Each row is a point on a tangle of strands that fork and nearly touch. The rows are in no order.
Points whose rows are less than 41.6 apart are linked; no others are. Some points are linked to none.
zipes: [  8  22   3  12 -10   6  13   1  17 -13  -1   2  -8   6  14  14  -5 -17
   3   1]
fut: [-14  -8   8 -27  -7  17   5   1 -17  -2 -12   5   7 -10 -20 -19  12  -3
  16 -19]
Doruz: [-12  -6  -1 -13  10 -16   5   3  24  -3   7  15  -9  10   1  -3   9   7
   5  -4]
Zifut: [ 10  -6  -5   3   1  -3   3  -6  17   4 -13   1   6  -5  16  11  -4 -16
   1  -3]
Sepu: [-12 -20  -2 -21   1   6  -1   0 -18  -1 -13   6   5   8 -13   4   2  21
   8   7]
Buz: [ 16   7  -1  26  -2  -4   5 -13  -9  -2 -14  -7  15   6   2  14  -3  17
 -12  -6]
Bukuv: [ 12   2 -14  18  -7  11   8   8 -12  -3  -4  -1  13  -6  -4   4 -17  -9
   5  -5]
dat: [ -8   5   7   2   6  -9 -18   5  -2   1   7   7  -7   6  20 -19  26 -25
 -14  -2]
Kaza: [  4  11   5  20  -1  16  -7   2  -1   0  10   9 -13   3   5  -6  13   7
   8   7]
zavov: [ -8  13 -11  -3   2   5   3   3 -11   2   6  -7  10  -5 -29  -5 -12  10
  18  -7]
Lizu: [ 22  17   4  27   4   9   7  -3  -9   0  -2   0   4   2  26  32 -14  -5
 -19  -6]
faza: [  0  12  -5  16  -1  -3  -2  -7  -6  17  -1 -15   9 -10  -5  23 -12 -10
 -10   4]
reler: [  6  -1 -10  -3  13  -5   6  -9  10   3 -16  -9  18 -10   2   6  -7  -1
  11  -2]
bofom: [-13  -3  -6  -6   7  12  16   6   4   6  -4   8   5 -25 -12 -18   5  10
  10  -1]
rori: [ 24  -2   9  20  -6  -5  -6 -18  -6   7   9   7   3  17  15  15 -14 -18
 -21   3]
moba: [  6   7  10  27   2   3  17   9  -2  -6   2  -1 -11   4  23  22  -2   3
 -19  22]
Semup: [-16  -1  13 -44   2  -8  13  13  -1  18  13  14  -8  -8  -7 -35  17  14
  13 -19]
Geza: [  5  14   9  16  17   9 -10 -10  24 -12  12  -7  -4  -1  12  22   0  -5
 -22   2]
naku: [ -7  -7  -9  -4  -6  -1   9  10 -20 -14 -26  -7   5 -25 -29  -1 -20  15
  20  -9]
Fugap: [ -8  -2  -8 -34   1   1   6  -2   8  -7   1   2   7   5 -14 -12   1   1
  12  -3]
Nonu: [ 14  -1  -2  21   8  -7  -4  -9  -9   0   1 -11  14   7  -6  -2   3   8
  -7  -3]
paveg: [ -6 -13  -5   1  -4  -8  -8  15  13   8  12   5 -13   6  10   6  -4 -17
   8   0]
gibig: [ 12   4  11  30   1   3   5   2  12 -10  10  11 -13  13  38  17  -7   0
 -27   4]
Zumo: [  3  -6  -4  -7 -16  -8 -10  -9   8   3   4   9  -6  11  -4 -12  10   4
  -7   0]
sogi: [ -9   2  -5 -19 -13  -5  14  13 -27   2 -11  -2   2  -7 -27 -20 -17  12
  38  -7]
Serek: [ 17  14   8  27  -4   4 -15 -18  -1   5  18  -2   5  18  24  14 -12  -7
 -33  -5]
rik: [ 12  -4   8  16  -4  -6 -19  -7  20  -7   7  10 -17  15  36  10   1  -2
 -25   7]
pir: [ -9  -9   3 -32  -7 -20  19  11  -5  14   3   8  -3  -2 -14 -31  11   6
  12 -10]
gemef: [ -9 -21  -7 -27 -23  -7   5   6 -11   7 -23   3  -1 -16 -21  -9   2  11
   6 -14]
megub: [ 19  12   9  23   8  19  11 -14 -10  -9 -17   0  10  -2   4  23 -24   8
  14   3]
ruk: [ 18   3 -11  -1   7   2  -3   0 -16  -5 -19  -4  -1 -22 -11   9  -1   9
  11   4]
latos: [ -1   1   7  18   7  21 -13   3   9  -7  25  12 -10   7  13  -9   2  -6
   0   9]
tosud: [-11  -4  -3 -16  -5  -9   7   2 -19   2 -13 -13   3 -18 -38  -8 -33  14
  33  -3]
Sepig: [ -9 -14   3 -48 -20 -11   6   3 -17  18 -13   6  -4 -13 -27 -19  -3  20
  15 -19]
Dafi: [  2  10  -5  -3   0 -19  17   2   2  -8  -4 -11  -1   7 -11   8  -8  -2
   4  19]
Butem: [ 17   3  -2  -8   1   2  -4  -4  11 -18   3 -12  -3   8  14  -3   9 -14
 -14  21]
pazu: [ -8  -1  -3   7   1   4  -3   4  -6   6   7 -18  10   3   4  -6  11  -5
 -15  18]
Zel: [-22  -5  23 -42   3   5  -6   3   1   9  12  11 -14  -4  -6 -27  25   2
   7 -15]
liku: [ 21  13 -10   9  -5  11  -1  -3  -4   3   2   2  -1   5  19  10  -7   7
  -2  23]
Fudi: [ -9  -4  12 -38  -9  -9   5   2 -30   9 -13  -8  -4  -6 -34 -20  -5  21
  31 -11]
fakep: [-16   7 -11 -16  -2 -17   1   1  -4  18  -8  -8   2  -3 -13  13  -2   2
   8   2]
Keril: [  7   6  15  30  -8   8 -12  -4   4 -18   7   9  -5  14  20  -5   9 -20
 -21 -15]
suse: [  6   4   2   6   1  20  -9  -1   8 -20   4 -18  -6  -5 -10  11   2  -2
  -4   8]
dit: [  0  -5  -8   8  -1   2  -5   3  21   9   8   4  -4  -8  21  15  -9 -20
 -11   5]
Nulos: [ -4   1  -9   3   6   6  -7  10   3   3  16  -7   0   3 -15  -4  -5  12
  24 -11]
ruzu: [-20 -18  -4 -30  13   2 -13  17  12  -3  19   8  -6   3  11 -15  14  -8
  -3   0]
Dep: [ 13   9   8  21  -1   5  -4  -9  23 -15   3 -23  -2   9  22  16  -3   2
 -18  -1]
gid: [-14  -6   4 -21 -13   9  -4   1  -9   2   1  17   5  10  -6 -18  16 -14
   7 -19]
Kov: [ 12   5  -8  11   1   8  -3   8  -6   3 -13   6 -11 -22   2  20   1   1
   3   2]
ran: [  1  12   0  18   3  15 -18  -6   0   1  20  -8  12  15  23   0   1 -13
 -20   5]
Rud: [ 15   8  -7  17   1   3  -7   2 -14   4   1 -14   8  -1  14  26  -6 -10
 -23   5]
masot: [  6   7  -4  25  -2  -7  14  -7  -8   4 -16 -15  15  -7  -5  22 -23   7
  -7   1]
lom: [-13   0  10   2  -3   0   2  -9   0   7   3   5  -1  14  -9   9  -4  -7
   6   6]
Funi: [ -4 -15  -3 -26   3   4 -14   3 -10  14  -3   8  -4   6   3  -7  15  12
  14   6]
nunus: [ 17  -7  -2  -7  11 -11   0   0  17 -15   6   3  -8   9  12  -4   1 -11
   1  14]
dul: [  9  17  10  30  -6   6  11   2   3 -11  12  12  -4   9  11   3  -6 -23
  -9  -7]
ruta: [  1   1  -6 -10   0 -27  13   6   2   7  -1  -1  -4  -1 -13 -18  12  11
   7  -1]
zuv: [  7   0  -5   7  -2  12  12 -17  -1  -5 -27  10  13  -4   0  17 -26  17
  16  11]
Rige: [ -2  -5   3 -35  -8   7  14   1 -12  -7  -8  -2   5 -15 -26 -35   9   9
  14  -9]
Segor: [ -7   1  -8 -13   4 -23  25   9   5  -4  -7 -10   1 -11 -17  -9  -3   5
   6  10]
Lero: [ -6 -10   1  14  -8   7  17  -4  -2   1 -12  10  12   6   8  -8   5   7
  -5  10]
nilo: [-20   2  -6 -26   9 -13   5   4 -14  21 -12   0   4  -9 -19   4  -6  17
  25  -2]
Gor: [ -7 -15   5   1 -10   0  -2  -4   2   0  -4  12   7  14   6 -16  14  -5
  -6  -9]
tiz: [ 13  15   2  16  -4  -2 -23  -6  21 -13   2  -7  -9  10  37   9  11  -4
 -26  -3]
dotar: [ 33  15  -3   8   0  11  -1  -7   7 -11   7  -9  -3   4  27   6  -6  -8
 -12  21]
Ged: [  5  -4   6  19   7 -14   2   9   4   1   4  -9 -13   3  13  19   1  -4
 -12  16]
Musu: [ -8 -12  -2   4   0 -21  11   1  16  -4  -5  10  -2   8  -2  11   2   3
  -7  -8]
Dol: [  9  -2  -1   8   1 -23   8  -2 -11  -1 -11 -11   5   4 -17 -10   8  13
   6  -4]
nosom: [ 10  17  -6   5  -5 -15  13   2   7  -8  -2  -2  -2   8  -3  23 -17 -20
   3   1]
lebeg: [-10 -12 -10  -9  -1  10   5 -10  -5  -1 -19   2  20   5  -7  14 -16  18
  12   9]
Lidem: [-10  -3   6   6  15   5 -12   3  20  -5  25  10  -9   3  19 -14   4 -16
 -14  14]
vofa: [ -4   3 -13   1   0 -11   9  -6  -4   1 -24 -21  18 -14 -14  16 -20   8
   3   1]
Kerol: [ -7  -6  10 -31   2  11 -22   3   7   8  22  -2 -13  -4  -6 -30  15  -4
  12  -7]
sog: [-16  -6   1 -40   7  -6  -3   2 -10  22  -7   4   0  -2  -5  -5  14  11
  19  -5]
Zegel: [  3   0  -7  11   1   9 -12   3   0   2  21 -17  13  10   9 -11  -2 -13
  -6   7]
Zut: [  4 -10  -1   8  11   6  -5 -12  10  -6  -1  12   4 -13 -11   5   6   3
 -12 -10]
Bezoz: [  8 -11   8  21   6 -14  14   0  10  -8   2   3  -8   1  -4   7  -3   4
  -9   6]
Keku: [ -1  -6 -10 -11  10  -2   2  10 -19  -5 -23  -3   7 -19 -19   1   0  10
  18 -13]
Ralu: [  7   3  -8   2 -10   1 -26  -9  16  -3   9   1  -6   4   9 -14  15   0
 -13  -4]
Venez: [ 18   9  -9  16  -7  19  -1   6 -11   2  -1  12 -11 -10   5   4   3   6
   4  13]
mal: [ -4  -3   7   7  22   0 -11 -11  20  -8   7  -2   1  -5   1   7  10  -8
 -19  -3]
Sizez: [ -7  -3   5  13  -3  -4 -13   0   6   6  22  13 -11   8  19  -5   3 -21
 -30  17]
rido: [-23 -19   3 -19  -2  -6 -19  14   8  10  15   2 -13   8   4  -4   9 -14
   1 -10]
Famez: [ -9  -5  -3 -10  -6  -3  -3  -5  -6  10   3 -13   3 -10 -38  -5 -24   8
  20  -6]
Sidop: [-27  -6   8  -1  -5  -3  13  12  -4  -4   0   6   3   5 -18 -11  14   7
   5 -22]
vegak: [ 20  24  13  28   9  16  16  -9  -8  -3  -3  -4   3   1  17  37 -28   6
  -4  -1]
rel: [  0  -1  -3  -7  -3  10 -34   1   9   2  18   1  -8   2   6 -23  16  -5
   3 -11]
Puda: [ -7  -9  -6  -5  14  10  -4   4   9   1   2   9   3 -16  -3  -8  10   2
   3 -12]
Suzo: [-17  -2   2   1  -7  11  21   3  -7   2 -14  -2   8  -8  -8 -11   6   7
   6  14]
pepu: [-14   2  -6 -11   1 -12  -7   5  -9  17   1 -13  -1   2  -6   6  12  -1
  -6  16]
Sof: [  0   0  20  16   5   2 -12  -3  -6 -14   6  11  -7  15   9 -10  21 -23
 -11  -7]

A fork is a point with three links, a tip a point with one. Leave the first point through the second and follow the links. Name the first fork or tip that comes.
Funi; sog: rori
ruta; pir: Gor
mal; Geza: Doruz
ran; Zegel: masot
dat; Sof: ruta

Follow the links from the first point to the second, and from the first to the third. Name the last point that the two ways share.
megub; dul; Dep: ruta
mal; vegak; Dafi: ruta
naku; Sizez; nunus: Venez
Sizez; Sepig; nunus: Venez
liku; Fudi; Nulos: tosud
dotar; zavov; gemef: tosud
Zumo; reler; Rud: masot
